A landscape with many valleys, sampled at points; each row gives a point and its height.
A ball rolls from a point to the lowest of its 2 nearest points, and stops where none of them is lower. Distance is the straight distance between rows; heights are no part of it.
Feku: [  7  10  -8 -27  33 -36   4  10 -14 -12   3 -22  28  27  -2 -26  -7 -18
 -11   3  -7  10  21   3  15   3   0 -27  -4  19  21  -7   9   3 -21 -17
   8   4  16]  height 7.25
nubuf: [ 12 -15   7   3  -1 -11  -8 -15  -6   7   9 -31  13   3  11   8   6   1
  11  -3  -2 -13  11   8 -17 -14   8 -20  -6   3  17 -14  20  -9   6 -20
  -3 -13 -11]  height 3.69
doteg: [ 24  -6   3  18 -13  17  12  -4   9  11  16  12   0 -12   4  10  10 -14
  13  -6   7   7 -21 -21  13  -5  -1  -6   6  -6  -8  19   2  -1  12  -7
  12 -27 -14]  height 6.16
vevil: [ -6   7   2  -9  18  -3 -18 -10 -16   4  10 -16  17  10   0   5   7   8
   0  -3 -15  -8  19  -1   0   4  17  -7 -13  13  33 -16  12   4   0 -20
   0  11   5]  height 7.35
Dugog: [ 14  11 -17 -25  26 -23   7   7  -7 -13  -6  -1  28  23  -7 -19  -3 -17
 -13  13  -5  19   4  -2  15   6   1 -23 -17  26  12 -13   9   7 -17 -11
  11  12  20]  height 7.36
nanav: [  3  -3 -14  14 -10   4 -10   8   3  17  -9   3  -2 -16   6  -7  -4 -11
  -1  -8  -6  -8 -35  -7  -7  14  13  43   5   2 -30   8 -16 -16 -13  28
  22  12   2]  height 4.42
rade: [ -3   0  -6  -7   5 -12  18   2  13 -29   1 -12 -10  -1  -4 -10 -28   7
 -19   8   7  -5  -2  21  13  -6 -19  -5 -15  -6 -42 -19  22  21  -6  21
 -20  25   1]  height 2.19
nube: [ -3   4  -7  -5   2 -13   6  -1  13 -26  -4   0   5   8  -9  -3 -22  21
 -15  12  -5  -4 -14  12  -1   2 -11  -2 -20   6 -22 -26  20  12  -4  10
 -13  30  11]  height 2.65
Gidu: [ -4 -20 -21  18 -14 -44   7   2   1   8   0   5 -22   6  13   4   4   1
  14   8  -6  15 -26 -22 -12   3  12   6   5  10   7  14   4   6 -33  11
  11  20  25]  height 1.33
zufot: [ 32 -29   3  11 -23 -11  -2 -16  -2  11  14 -13  12   3   0  30  -4  -2
  12   1 -16   6 -14  -1 -16  -8  18  -7  -8   5  -2 -21  20   1  -4 -11
   8 -14   6]  height 3.01
dup: [  7   4 -14  -5   8  10  -2  -9   1   6   4  20  -1   6  -1   8  25  -7
  10   5  -9  10 -12 -25   0  18  15  12  -8   9  18   9  -2   7   6  -9
  23  10  22]  height 8.32
numo: [  1   4  -6   3   7 -20   2  -6  -7   3  10 -20 -12 -16  -4 -18  11  -8
   6  -1   3   4   6 -16  20 -10  -3  -7 -16  -1  -9  -2  -1   2 -25   8
 -12   7  -1]  height 3.58
der: [  0  -2  -5   0  -7  10  -9 -11   0   4   0  15  -1   3 -11  12   1  16
   0   7 -16  -2 -17  -2  -5   2  13  14 -21  10   1 -20   7   2   5  -4
   5  20   7]  height 2.41
Labif: [ -5   2   9 -10  24  13 -19 -10 -12  12  12  -8  17  14   2   7  14   0
   1  -7 -21 -14  20   8 -10   3  16  -6   7   8  43  -4   8  -1  22 -34
   3   3  -6]  height 7.23
Susir: [ -3   4  10  -5  22  16 -13  -6   0  11   8  -7  10   6   0  -5  17  -2
   0  -4  -5 -14  18   8  -6   0  -4 -10  10  -6  25   8   2  -9  29 -29
  -2 -10 -12]  height 7.08
tepiz: [ 20 -27  -6  12 -22 -10   1 -10  -2   5  13  14  -1  12   5  20  -4   6
  12   8 -16   7 -25 -15 -22   0  14  10 -11   6   5  -5  18   6  -1  -6
  20  -2  20]  height 2.61
zod: [-13  13   5  -6  13  -7  -4  13   2  -7   2 -10 -13   2   0 -18  13  -9
  -1  -1   0 -13  22  -7   4   6 -12  -2   6 -11   6  19 -16  -9  -3   0
 -10 -11  13]  height 6.84
lozo: [  2   0  -8  -8  10 -12   5  -1   6 -12   3   2  14  33   9   0   5   6
   7  10  -5  -3   4 -10 -12  10   4  -6  -6  11  18  12   9   2  10 -12
  19 -11  28]  height 7.64
Miruv: [ 19 -13 -12  12  -5   6  21   5   4   4  19  -2  23   2  -6   9 -11 -20
   1 -15   5   4  -2   4  28 -23 -13   0   9   3 -36  -2  10 -10   8  -3
   7 -27 -19]  height 2.69
kuf: [ 13  -3   2   5  -2  40  -4 -20   5  19   9  10  26 -11 -25  22  -7  -2
  -1  -2   2  -3   6  16   1 -16  14 -12  10  12  -4 -18  10  -3  19 -20
   0   6 -31]  height 4.44
dov: [-10  13  28  -9  18  -1  -8  38   2 -22 -19  13 -21  -1 -13  -6  14 -22
 -18  -1 -12   1  28 -16  -8  20  -5   6  28 -25  16  25 -29 -13  -2   1
  -4 -10   8]  height 6.15
Kebir: [  1  15 -14 -20  20  11  10  -2  12 -22 -15  10  16  27  -8  -4   7   0
 -10  11  11  -9   8   9   8   0 -17  -9 -11   3 -23  15   8  -4  28  -8
  -4  -4  19]  height 5.28
lizeg: [  0  -7  -9  -5   8 -41  22  14   4 -15  17 -10   4  46  18  -5 -11  -8
   2   6  -9   8   0  -4  -8  10   1 -15  18   1  30  32   4   2 -16  -7
  26 -15  26]  height 7.84
letas: [ -5  -9   9  13 -23  11  -9   2  -3   7  -8  20 -30 -15  24  -6   5   7
  10   1   4   1  -6 -15 -28   8  13   7   4 -15  22  18 -20   7   0  10
   2 -11  11]  height 2.38
Rus: [-24  22  -3 -17  24 -34   4  15  -5  -6   0  -8  -4  21 -10  -7   0   5
 -11 -18 -11   5  13  -8  15  26   8   5  25  22  26  14 -21   7 -25  -4
  14  27  25]  height 7.91
zemad: [  5   3   7  -2  -8  29   0 -16  11   7  -7  15  11   5 -12  14  -4  20
  -2   6   6  -8   2  21  -5 -13  -3  -6  -2   7 -15 -18  12  -3  28 -11
  -9   2 -20]  height 4.84
zital: [  0   8  -8  -9  16 -17 -13  -8 -15  -1   7 -14  18   7  -6   0   3   7
   0   5 -12  10   7 -11   9   6  16 -10 -20  19  26 -24  13  11 -19  -8
   3  24  13]  height 7.46
pubu: [  0  -2 -27   4  -2  27 -11  -5 -10  23   8   6  23 -23  -6   6  10  -9
  -3 -16  13  -3 -20   0  28  11   1  40   2   8 -11 -12  -9 -11  -4  15
  25  10 -22]  height 3.67
zise: [-10   9   3   8  -2   2  -7   1  -2   4  -8  -2 -26 -25  -6 -11  -1   7
  -2   0   1  -3 -12  -4   0   0   6   9  -9   0 -13 -17 -10   5 -23  20
 -18  28  -6]  height 3.23
vumi: [ -5   8   2   6  -2  15  -4   1 -13  15   7  -5 -16 -34  -9  -6 -10   1
  -5 -11  -5   1 -13   7  19   0  -2  21  -5  -3 -19 -34  -1  12 -17  20
 -11  22 -29]  height 2.47
mub: [  6  14 -12 -14  23  10   2  -5   0 -13  -4   7  14   8 -19  -3   4   3
 -11   7   4  -2   1   8  18   4  -8  -3 -19   7 -25 -13  15  10  17  -8
  -8  16   6]  height 4.71
rof: [ -2  -4  13  10 -16  22   7 -16  14  19  -5   2   5 -13   4   1  -9   4
  13  -8  18   8   9  13  -7 -22  -6 -21  17  -5   1   1   6  -3  19  -8
 -10 -29 -42]  height 3.43
pobi: [-21  -7  10   0  -9 -32 -18  -8 -17  -4  11 -23   8  19   9  13 -21  30
  -1   5 -16  -7  10   3 -15  -1  14  -8  -6  16  31 -14  20   8 -25  -6
  -2  21  14]  height 5.84
nul: [ 25 -21   9  12 -17   1   3 -19   6  13   9 -17   9  -5   6  24   0  -2
  15  -4  -2  -2  -2   4 -16 -19  10 -21  -1   5  -1 -16  22  -6   8 -16
   3 -19 -20]  height 3.35
pir: [ -1   4   0   2  -6  27 -11 -14 -12  25  -3   8 -14 -29  -9   0  19  -5
   4  -4  -8  10 -12  -8  14   4  15  16  -7   1  10  -9 -15   3  -5   6
  -5  17 -17]  height 4.27
gik: [  6   1  14  12 -27  32  10   5  20  -3 -18  26  -4 -10  15   7   2   1
   7   0  24   4 -13  -1  -7   1  -9 -11  20 -21  -6  27 -10  -2  25   2
  -1 -41 -10]  height 3.42
fovud: [ 15  -9 -18   9   6   8   5   9  -9  12  25 -10  24 -15 -16   6 -13 -17
  -5 -17   8   7   9  11  42 -16 -11   7   4   7 -33 -18  13   4   1  -2
   3  -6 -27]  height 3.37
Favi: [-14  21   3 -12  20  33 -20  -1 -16  11 -20  12   1 -26 -23 -10  14   0
 -14  -2  23   1  23  14  20   4  -9 -10   8 -12  -5  -2 -12  11  21   1
 -23   1 -14]  height 5.41
nezir: [ 10 -25 -17   8 -15 -50   9   2   1   0   4   1   1  21   2   3 -10  -1
   2  21 -12  22 -29 -12 -10  -3   7  -6  -7  16   6   0  11   5 -33   4
  13   9  22]  height 0.86
zura: [-14  11  15  -9  18   7 -16  -6 -16   9   6 -18  -4 -11  -2 -22   4   8
  -4  -4   2 -13  27  14  13  -4  -8  -9  -2 -14  12 -13   1   3   2 -11
 -24   4 -16]  height 4.76
vom: [ -2  -1   7   5  -7  20 -15 -25 -15  32   0   1 -14 -35  -1  -4  18  -2
   8  -5  -5  11   4  -8  17  -7  15  -3  -7  -5  29  -8 -14   8  -7  -1
 -10   1 -26]  height 4.05
bure: [  3  -1  14  -5   5  -4 -17 -16 -11  -2   5 -30  15  -1   8   4  -4  17
  -1  -3  -3 -17  20  23 -10 -15   5 -18 -11   1  13 -34  25   3   1 -15
 -18  12 -18]  height 4.09
Luru: [  6  -5 -14   4  -8  37  -7  -3   1  20   6  25  11 -13  -6  14  10 -10
  -3  -6   2  -3 -31 -13  12  15   5  35  12   2 -10   5 -17 -11  18  -1
  27   3  -7]  height 4.14
segu: [ 12 -10 -14  -6  -6 -11  -4   1   3  -8   0   8  25  18 -14   6 -16  10
  -9  13 -22   8 -31   1  -6   9   4  10 -20  15 -10 -24  10   1  -4  -5
  13  16  20]  height 1.77
Butu: [ 12  -4 -19   2   1  27   7   1   6   4  10  26  24   5  -9  13   4  -8
  -7   0   5  -6 -29 -12  18   4  -6  24  12   4 -26   8 -13 -12  25  -6
  28 -11   4]  height 4.50
naneg: [  3   6   7  -4  -6  19   9  -2   7  -6  -2   3   3   1 -10  11 -18  16
  -6   0  10  -4   6  30   8 -14 -17   0  -3   1 -37 -28  23   8  20   1
 -15   6 -25]  height 4.33
gitem: [  3   6 -16  -4   8  -8   0  -1  -7   2  10  20  -7   7  13   1  22  -4
  13  -3  -4  15  -4 -27 -10  23  21  14   6  12  33  22   0  16  -9  -1
  35  10  34]  height 8.21
Fivud: [  2  -9  13   0  12  18  -3  -7   5   6   7 -14  14  -5   3  -9   8  -5
   2  -9   6  -7  12  16 -20 -13 -14 -19  30 -15  23  15   4 -16  33 -31
  -7 -17 -39]  height 6.87
mag: [  8  -9  -1  -8  12 -31   8   6  -6 -14  12 -20  20  41  16   0  -4  -9
   8   4 -12   2   5  -4 -18  10   9 -16   9   8  29  13  16  -1  -2 -20
  25 -17  22]  height 7.76
pumus: [ 19  -6   1   8   4  30   2 -19  10  13  12   9  25  -8 -15  16   7 -10
   6  -1  10  -2   1  -2   1 -13   9 -19  10   9  -2   1  11  -7  26 -23
   7  -9 -22]  height 4.16
mune: [ 17  -1  -8  -5  11   4  -7  -9 -11  -4  17 -10  28 -11 -18  10 -10   2
 -20  -2 -15   5 -13   9  17  12  -2   8 -20   6 -12 -46  17  18  -6   1
  -1  28  -7]  height 2.25
Gudov: [ -9   8   9  11 -16  21   5  14  -8  19 -15   6 -11 -36 -11  -4  -9 -17
   4 -22  17  23   3   1  24 -15  -7   4  16 -11 -22 -11 -15   9  -5  12
 -29 -20 -35]  height 2.57
mis: [-14   5   8  -5  -9  11   5  18  21 -21 -20  10 -13  16  13   0  -3   8
  -2  18   9 -19   7  10 -28  13 -13   7   6 -16   3  26 -20 -18  20   8
  -4 -13  22]  height 4.56
gafu: [-22   9  33  -5   9  -3  -9  10 -13   9  12 -11 -27   2  -4 -13  12 -13
  11 -12 -26   4  19 -13   5   5  10  -4  25 -18  37   9 -16   0 -12 -16
  -7   5   3]  height 2.60
guzu: [-17  12  10 -10  -6  10  -5  -5   7 -13 -11  -2  -4  12   5  -7 -12  36
  -6  14   6 -21  12  25 -16  -2  -8   1 -11  -3   3 -19   8   0  13   3
 -20  15   0]  height 3.86
kinib: [  8   1   3  -1  -3   5  14 -11  15 -10  -8 -12  10  12   7   4  -3  -2
   8   2  21 -10  13  22  -5 -23 -22 -14  -2  -4 -20   9  16 -19  28  -6
  -6 -18 -18]  height 6.18
naf: [-21  -7  12   1 -13 -22   3  -4 -14  -4  19   2  -7  37  14  15 -20  18
   8   1 -19  -6   8   2 -31  15  11   5  14   8  34  17  13   5   0 -14
  16   9  23]  height 3.90
siken: [-15  11  12  -6 -10  21  -2  -5   7  -4 -24   3  -7   4   2  -8  -7  26
  -1  10  14 -13  12  27 -14  -3 -14  -1  -1 -14  -4  -4  -9  -7  25   4
 -20  -8  -7]  height 3.18
Lupur: [-17   7   5   2   9  -6   1  14  10 -22 -21  -3 -28 -20   2  -9 -21   8
 -14   7  24 -13   2  15  -7  -2 -11   0  -4 -12 -32  -8 -13   9 -19  32
 -33  27  -6]  height 4.73
lin: [-19  -7   2   7 -17  -3  -4  -1 -11   1  11  23 -20  18  24   6  -5  17
  10   3  -8 -11   3  -4 -35  13  11  11   8   1  34  18   0   8   5   0
  17   4  28]  height 3.59
reki: [ 18 -12 -22   4  -1  12  -6  -8 -16  21  26  -9  27 -18 -17  10  10 -14
  -4 -13  -3   8 -10  -4  31   7   3  24  -7   8  -6 -19  -2  -7 -10   2
  18   9 -25]  height 3.22
Dirib: [ -3   5  -1  10 -11  19   1   8 -12  26   9  -2  -8 -32 -10  -3 -10  -6
   1 -20   2   9  -3   8  29 -11  -8  17   4  -1 -22 -25  -4   6 -11  12
 -10  -2 -39]  height 1.76
dif: [  1  15 -12 -11  21 -19   6  12   3 -10  11   7   0  23   5 -11  17 -10
   0 -11  -6  11   5 -18   2  23  12   6  19   9  33  30 -10  11  -7  -5
  35  -8  37]  height 8.11
mef: [ -4  14  -9 -15  31 -21   1   3  -3  -8  10 -18   9  15  -5 -22  12 -11
  -2  -2  -3  -1  22  -7  15   4  -7  -9  -5   2  12  10   0   0  -8 -11
   1  -3  15]  height 7.09
kavok: [ 11 -11  -9  -3  -4 -24  21   2   7 -23  10 -20   5   7  -5  -9 -29   0
 -15   4  -2   7  -4  22  17 -16 -17 -11 -18  -5 -44 -20  23  12 -15  14
 -11   9  -5]  height 3.24
devob: [  1  -3  10   6 -26  15  12   6  22 -12 -15  15 -18   5  22   4  -4  10
  10  15  17 -11  -8   4 -25   2  -9   0  -1 -17  -3  24 -10 -11  20   9
   0 -26  11]  height 4.03
Fev: [-11  -4  13   3 -14  26  -8 -15   5  13 -15  10  -7  -3  11  -5   3  21
   4   3   3  -5   7  11 -16  -1   0  -5   8 -17  18   6 -14  -2  26  -4
  -9 -22 -11]  height 2.52
Gefuf: [ 30 -12  -9   5  11  11   2 -17   1  10  13   0  29   3  -9  20  17 -17
   8   3  -2   3  -5 -12   1   3  16 -20  -2   8   6  -5  11  -1  15 -29
  14  -6  -1]  height 4.45
Pid: [ 13 -18  -7  -4 -14 -29  -3   0   1  -7  -2   3  22  26  -5  13 -18   7
  -1  19 -17  19 -23  -3 -17   3  10  -8 -15  22   7 -17  17   4 -14  -7
  10  10  31]  height 1.31
Tibu: [ -8  10   4  -2  -6  17  10  13  11 -21 -25  12 -17  -3  -8   0 -12   2
  -6   6  19  -8  -4  16  -4  -5 -15   6  -7  -6 -42   4 -11  -7   9  22
 -22  -2  -1]  height 2.42
Geri: [ -4 -10  17  11 -21  16 -14   1 -11  11  -4  12 -20 -16  26 -11   4   6
   7  -8  -9   4   5  -7 -19  13   9  -1  19 -35  37  20 -22   9   5  -5
  -3 -28  -3]  height 2.00
zurak: [-17   8 -13  -8  16 -47  -4   3 -12  -4   2 -15  10  12   3  -7  -8  15
  -7   5  -4  10   1  -9  15   9   2 -15  -2  23  25 -13   6  16 -41   3
   4  33  15]  height 7.58
vato: [-17  13   9  -8  18  26 -25  -8 -17  19  -8   1   0 -21 -12 -16  17   4
  -9  -4   3  -4  26  11  13   4  -4  -9   8 -15  18  -5 -16   4  15 -11
 -22  -4 -17]  height 5.10
bufes: [  6 -18 -11  19 -19 -26   7   4   2   6  10   4 -32  -6  23  -2   8  -2
  20   3   2   7 -18 -30 -16   2   9   4   4  -4   9  27  -1   6 -26  14
  10  -1  20]  height 1.75
non: [ 13 -23   4  18 -30  -6   4 -11  -1  13  13  11 -27  -5  18   9  -1   7
  20   4  -4   3 -18 -19 -21  -5  10   4  -7  -4  12   7  12   7  -8   3
  11 -11   8]  height 2.20
Ruf: [  6 -12   3   6 -29 -15  16  -1  14  -3   8 -10 -11   2  -2   9 -23  13
  10   3  -7  -2 -13  12  -5 -17 -11   2 -15   1 -30 -18  14  -8 -12  14
  -6  -9 -12]  height 4.61
foga: [ 19 -10   4  11  -6   3   7  -9  11   2  12   1  -1   4  16   5  11  -2
  16   3   6  -3  -7 -13  -5  -4  -1 -15  -5  -6   5  18   9  -4  14 -10
  11 -26  -1]  height 6.36
paf: [ -6  -6   0   2 -23 -31  17  -3  20 -16  -1 -21 -14   7  11   2 -26  22
   9  16  10 -14   5  21 -10 -21 -14 -11 -17  -9 -12  -5  14 -12 -18  15
 -17   3   0]  height 5.23
parod: [ 15  -1 -10   0   9 -10  -1 -11 -15  13  17 -16   3 -14 -14  -4  18 -14
   8   0  -8  16  -4 -19  25   0   9   1 -20   5   2 -14   6   2 -21  -1
   0  15  -7]  height 3.19
pafi: [-14  12   9 -10   9  10   1  23   4 -30 -32   7 -21 -15  -6  -5 -19  -1
 -18   9  32  -7  10  23  -4  -4 -16   1  -5 -15 -42   6 -14   4   1  33
 -32   9  -4]  height 3.72
Felet: [  7  -8  12  14 -15  23  -1 -22   2  31   5   6  -2 -24   3   5   4   0
  11  -6   4   8  -1  -2   3 -15   9 -14   4  -1  15  -3  -1   3   9 -10
  -5 -21 -32]  height 3.77
vulav: [ -4   9  15   0  10  13  -7  26  -7 -17 -43  25  -6 -27 -13  -1   3 -30
 -19  -3  25  14   2 -11   0  -7  -9  11   3 -15 -35  20 -20 -11   4  31
 -15 -10 -12]  height 4.54
vabof: [-18  -2 -17  -1   8 -54   8  10  -3  -1   1 -13  -3  19  10  -9   0   5
  -2   4  -1   5   2 -12   9   4   0 -12   6  14  18  13  -9   4 -39   4
   5  13  20]  height 7.67
gelik: [  4   5   7  -1   6  16  -5 -15  -5   2  11  -3   5 -17 -13  10 -10  15
 -15  -1  -9  -3   0  18  14  -2  -1   2 -16   0 -10 -49  20  22   2   4
 -15  26 -21]  height 2.95
fakel: [ 20 -21  -3   3 -19 -21  20  -9  17 -18   1 -14  11  29  15  13 -11   4
  13  19   1  -1  -9   6 -22 -13  -4 -16 -13  -3  -7   5  22 -11   6  -3
   9 -20  14]  height 4.36
kinid: [-14 -10   1   4 -18 -37  -2  -3   7 -11   5 -17  -5  14   9   7 -22  33
   4  15  -1 -10   0   8 -13 -10   0 -10 -15   5  12 -14  18   0 -25   6
 -13  18  12]  height 5.63
musig: [-28  11   1  -9   1  -3   1  22  17 -21 -11  15 -10  30   7   4  -7  16
  -6   7  -2 -18   9   5 -27  23  -1  12  11   4  14  23 -20  -7  10   1
   3   8  35]  height 5.08
Sifan: [  4  -8 -14  16 -23   5  15  13   6   9  10   1   2  -7   8   3 -14  -8
   3 -15   2  -6 -25  -4  12 -13 -15  27   4   5 -35   0  -7 -13  -6  20
  18 -28 -12]  height 5.49
rikol: [-13  23  -1 -20  28 -23  10  12   4 -13   4   0   3  34 -14 -11   1  -5
 -10 -15 -12   8  13  -8  11  25  10   6  23  17  31  21 -15   4  -3 -12
  24   5  34]  height 8.01
Nus: [ -3   6   8   2  -6   5  11  -1   2  -1  -4  -9 -14 -15   0  -8  -5  -8
   7  -7  23   2  14  14  19 -20 -18 -13  -3  -9 -29   2   3  -1   5   8
 -23 -19 -20]  height 2.78
puf: [  8  10 -11 -24  21 -11   5   0   4 -19 -13   3  33  37  -2  -5  -4   2
  -5  12  -6   4   6   1  -2  11   2 -16 -13  25  11  -6  13   0   8 -19
  14   2  28]  height 7.50
Lilur: [  3   7  -4   2  11 -16  -1  20   4 -11  -6  -2 -16 -19  10 -14  30 -27
  -4  -5   3   3  11 -31   1   7  -3   0  11  -9   3  38 -24  -7 -25  19
   3 -10  18]  height 5.61
dugos: [ 20 -15  -7  16 -19  -1  13  -1  -2  18  22  -5   0 -13   0   6   1 -12
   8 -10  -8   7 -23 -17  15  -6  -3  18  -1   1 -17   0  -2  -7  -6   8
  17 -19 -13]  height 5.87
vot: [-10  22  10 -17  31   0 -18  31  -8 -15 -22   8  -9 -17 -17 -12  24 -27
 -26  -2   4  -2  34 -14   3  15 -10  10  14 -14   0  23 -28 -10  -4  12
  -6  -7   8]  height 6.49
zaz: [-11  -3  28   3   2  11 -15   4 -13  11  10   2 -21  -2  12 -10  14  -9
  11 -11 -27   6  11  -6  -5  10   9  -6  27 -28  44  16 -11   3   7 -21
  -2 -14  -5]  height 2.33
buba: [  3   4   4   0   5   5   5   0   9  -5   4  -3  -2   4   9  -9  17  -8
   5   2  10  -9   7  -8   3   0 -12 -13   0 -10   2  24  -2  -9  15  -3
   2 -26   5]  height 6.57
fub: [ 13   0 -10   8   3 -16   7   3  -1   5   9  -9 -16 -20   9 -15  31 -24
  13  -2   0  16  -8 -39  12   2   3  -2   3  -4   4  30 -12   0 -25  15
   7  -7  11]  height 5.82
zudul: [-10   1  12   5 -17  33   1 -10  12   9 -26  13   5 -12   3  -1  -2  12
   4  -2  20   3   6  11 -12  -1  -9 -14  24 -24   4  15 -13  -3  33  -2
 -12 -36 -21]  height 2.94
zalil: [  9   2 -16  -2  10  12   7   7  -7  -2  11   2  20  -2 -20   2 -10  -5
 -14  -7   5   0  -5  13  34  -5 -13  11  -6   4 -40 -18  11   7  12   0
   2   6 -12]  height 4.02
lafal: [ -7   4  18   5  -1  18  -3  21   7 -18 -44  30 -12 -14  -7   4 -10 -11
 -10   5  21   5 -11  -2 -19   0  -5  14   1 -12 -34  15 -28 -14  10  27
 -12 -11  -6]  height 3.73
dutun: [-26  18  19  -9  17  -2 -16  29  -2  -9 -11   7 -18   1 -10  -7  11  -3
 -12  -5 -13  -5  24  -8  -9  20   5  14  23  -6  22  11 -34  -4  -9   2
  -6  12  17]  height 5.83
mave: [ -4  11   9   5  -2  22   0  14  -8   5 -21  12 -13 -31 -15  -3   1 -18
  -3 -11  18  11  -3  -2  16  -6  -7   9   5  -7 -29   0 -19  -1   3  16
 -21  -8 -16]  height 3.28
Zadi: [ 19  -8 -10  12 -10  -5  11   2  -2  14  13  -7 -11 -20   0  -7  17 -21
  11  -6  -9  14 -27 -28  15   2   3  17  -1  -1 -13  16  -9  -5 -16  13
  11  -2  -1]  height 6.03
foz: [ -3  12  12  -7  10  22  -1 -13  -2  -2  -3  -1  -2 -13  -9   0 -10  18
 -12   5  11  -6  12  26  12  -7 -10  -6  -9  -4 -18 -35  20  23  18   5
 -24  19 -23]  height 3.62
dutog: [ 18 -19   2   0 -11 -27   4 -11   3 -12   1 -35  17  19  12  10  -6   3
  13   6  -1  -6   4   9 -23 -16   1 -22 -11   1   5 -11  26 -12  -2 -10
  -1 -15   7]  height 4.01
vutoz: [  4  10   8   3  10   3  -4  20  -1 -13 -25  11 -10 -33  -1  -7  26 -36
 -14  -3  15  10   6 -28   4   1  -6   4   4 -10 -18  33 -22 -12 -11  26
  -5 -13  -1]  height 5.22
posap: [ -9  -5   8   8 -13  27 -15  -3  -1   8 -31  35 -23 -18   9   2   5   0
   3   3  -3   5 -18  -9 -30  10  23  21   0  -6   4   6 -28   2   5  14
   1   9   7]  height 2.90
mozip: [  1  -6 -25  10 -15   9   0   3   6  10   1  10  15  -6  10   4  -8  -1
  -1  -8   7 -10 -34  -3   5  -1  -4  38   0   7 -33  -4  -9 -14   1  21
  38 -13   1]  height 5.00
roliv: [-19  12   0  -9   2  -7  -7  -3   7 -22  -7  -1   7  20   4   1 -18  39
  -9  13  -3 -16   4  12 -14   6  -2  -2 -17  13   9 -21  19   7   2   1
 -12  30  15]  height 3.44
vofos: [ -4 -10   8   4 -11  17 -13 -14 -11  13   8  26 -11   9  24   7   7  14
  10   4 -11  -8   3  -1 -25   5  15   5  -1  -3  40   8   1  12  18 -11
  11  -7  11]  height 3.27
poka: [ -1   6  -2   2   1  -5  10   4   0  -9   2 -13 -19 -15  -8 -14  -6  -8
  -1  -3  13   0   5   4  23 -14 -13  -5 -14  -4 -37  -3   2   5 -13  16
 -21   1  -8]  height 3.63
Dor: [ -6  19  -9 -11  20  15 -12  -4  -3   6  -3  12  -3  -3  -8  -1  32  -6
   2   2  -2   3   6 -17   8  16   9  10  -8   9  19   5 -10   4   5  -7
   7   9  16]  height 8.44
Guzis: [-18   8 -14  -6  23 -49   6  24   0  -4  -9 -11 -11   7   8  -9  17  -8
  -8 -15  -1   4  10 -15  12  13   3   1  25  11  15  24 -31   1 -41  12
   5  21  22]  height 7.79
kino: [-26  16  -4  -4  13  -7 -13  18   7  -9 -18  17 -12   8   5   0   9   7
  -7   0   0  -9   6 -10 -22  23  13  15  10  14  14  16 -26   0  -6   8
   7  21  30]  height 5.48
Saze: [ 27  -8 -12   0   4  -2  -6 -10 -18   9  22 -19  26 -12 -21  11   3 -12
  -6  -5 -14  12  -5   1  25   6   8   0 -18   6  -7 -37  10   5 -13  -7
   3  16 -14]  height 2.77
zimu: [  5  -7   4   3 -10  27  -6 -21   3  15   0  25   0   2   1  15  11  12
   5   8  -6  -6  -8  -3  -9  -2  14   2  -9   6  16  -4   2   5  24 -14
   9  -2   0]  height 2.91
fiz: [ 19 -18  -9   3 -14 -23  15   1   4  -8  12 -13  15  11  -9   2 -20   0
  -6   3 -13   6 -18  10   5 -13 -10   0 -17   3 -33 -18  12  -6 -14   8
   4  -8   0]  height 4.04
zov: [  8   5 -11 -14   7   0  16  -8  18 -28 -14  -8  20  34   7   1  -3   0
  -4  13  13 -12  11  22  -6 -11 -21 -11 -12  -5 -20  14  17 -17  29  -9
  -1  -8   8]  height 5.72
Pudak: [  0   1  -8  13   0 -10  -5  11   6   7 -13   1 -20 -21  -3 -10   6 -11
   2  -3  -7   2 -23 -15  -5   7  14  21   1   3 -23   8 -16 -10 -27  24
  -6  30   4]  height 3.85
Vodaf: [-29   3   7  -5  -2 -38  11  10  -2  -6  12  -9 -11  37   3  10 -18  13
   1  -3 -17  -2   7   0  -8  20   4  -2  21  10  24  21  -4   2 -15 -11
   9  16  22]  height 4.15
Mape: [-10  -3   1   6 -17  23 -13  -9  -1  13 -14  24 -22  -9  -1   5  -2  15
   2   4 -15  -4 -25   3 -17   3  20  24 -11   4   2 -14 -10   3   2   7
   1  21   2]  height 2.93
neges: [  2  -2   6  -5  11   4   4  -7   5  -3   0 -25  11  -1   5  -7   1 -11
   2  -8  25 -10  22  28  -3 -23 -26 -18  13 -11  -7  14  12 -18  30 -20
 -11 -17 -33]  height 6.55
minep: [-13   0  23  -7  10   0 -17 -12 -17   7   8 -28  -1  -4   7 -14  -7  21
  -1  -2  -9 -19  24  22   1 -15   1 -11  -3 -13  23 -29  10   6  -4 -11
 -23  11 -25]  height 4.43
nakik: [  5  -3   4  11 -18  13  24   8  13   6   2   1  -2  -4   2   7 -17 -16
  13 -12  15   6   5  12  20 -30 -20  -8  10  -4 -36   3  12  -9   9   1
 -14 -30 -31]  height 1.78

Call two points neighbours if one is among the 2 nearest of the other. Go from one point of each pair to the other, from neighbour to neighbour, staying as low as possible. Name the highest point that can't be avoided.
Fev / rade => guzu
der / Geri => Mape
Tibu / Dirib => vulav
nakik / mune => poka
nakik / pumus => zemad

For each start below, name the point where the ball stops.
Butu => mune
Vodaf => der
vot => Fev
Guzis => nakik
kinid => rade
bure => nezir
Zadi => Tibu
dugos => Dirib
neges => nakik

Write out the way that a ball takes from each point below.
fakel => dutog nubuf nul zufot tepiz non bufes Gidu nezir
dov => dutun kino musig mis devob gik zudul Fev
dif => rikol Rus Guzis vabof zurak zital vevil Labif Susir Fivud neges kinib zov Kebir mub zalil fovud Miruv nakik
zura => minep bure nubuf nul zufot tepiz non bufes Gidu nezir
lozo => puf Dugog Feku mef zod buba foga doteg dugos Sifan mozip nanav Pudak zise vumi Dirib
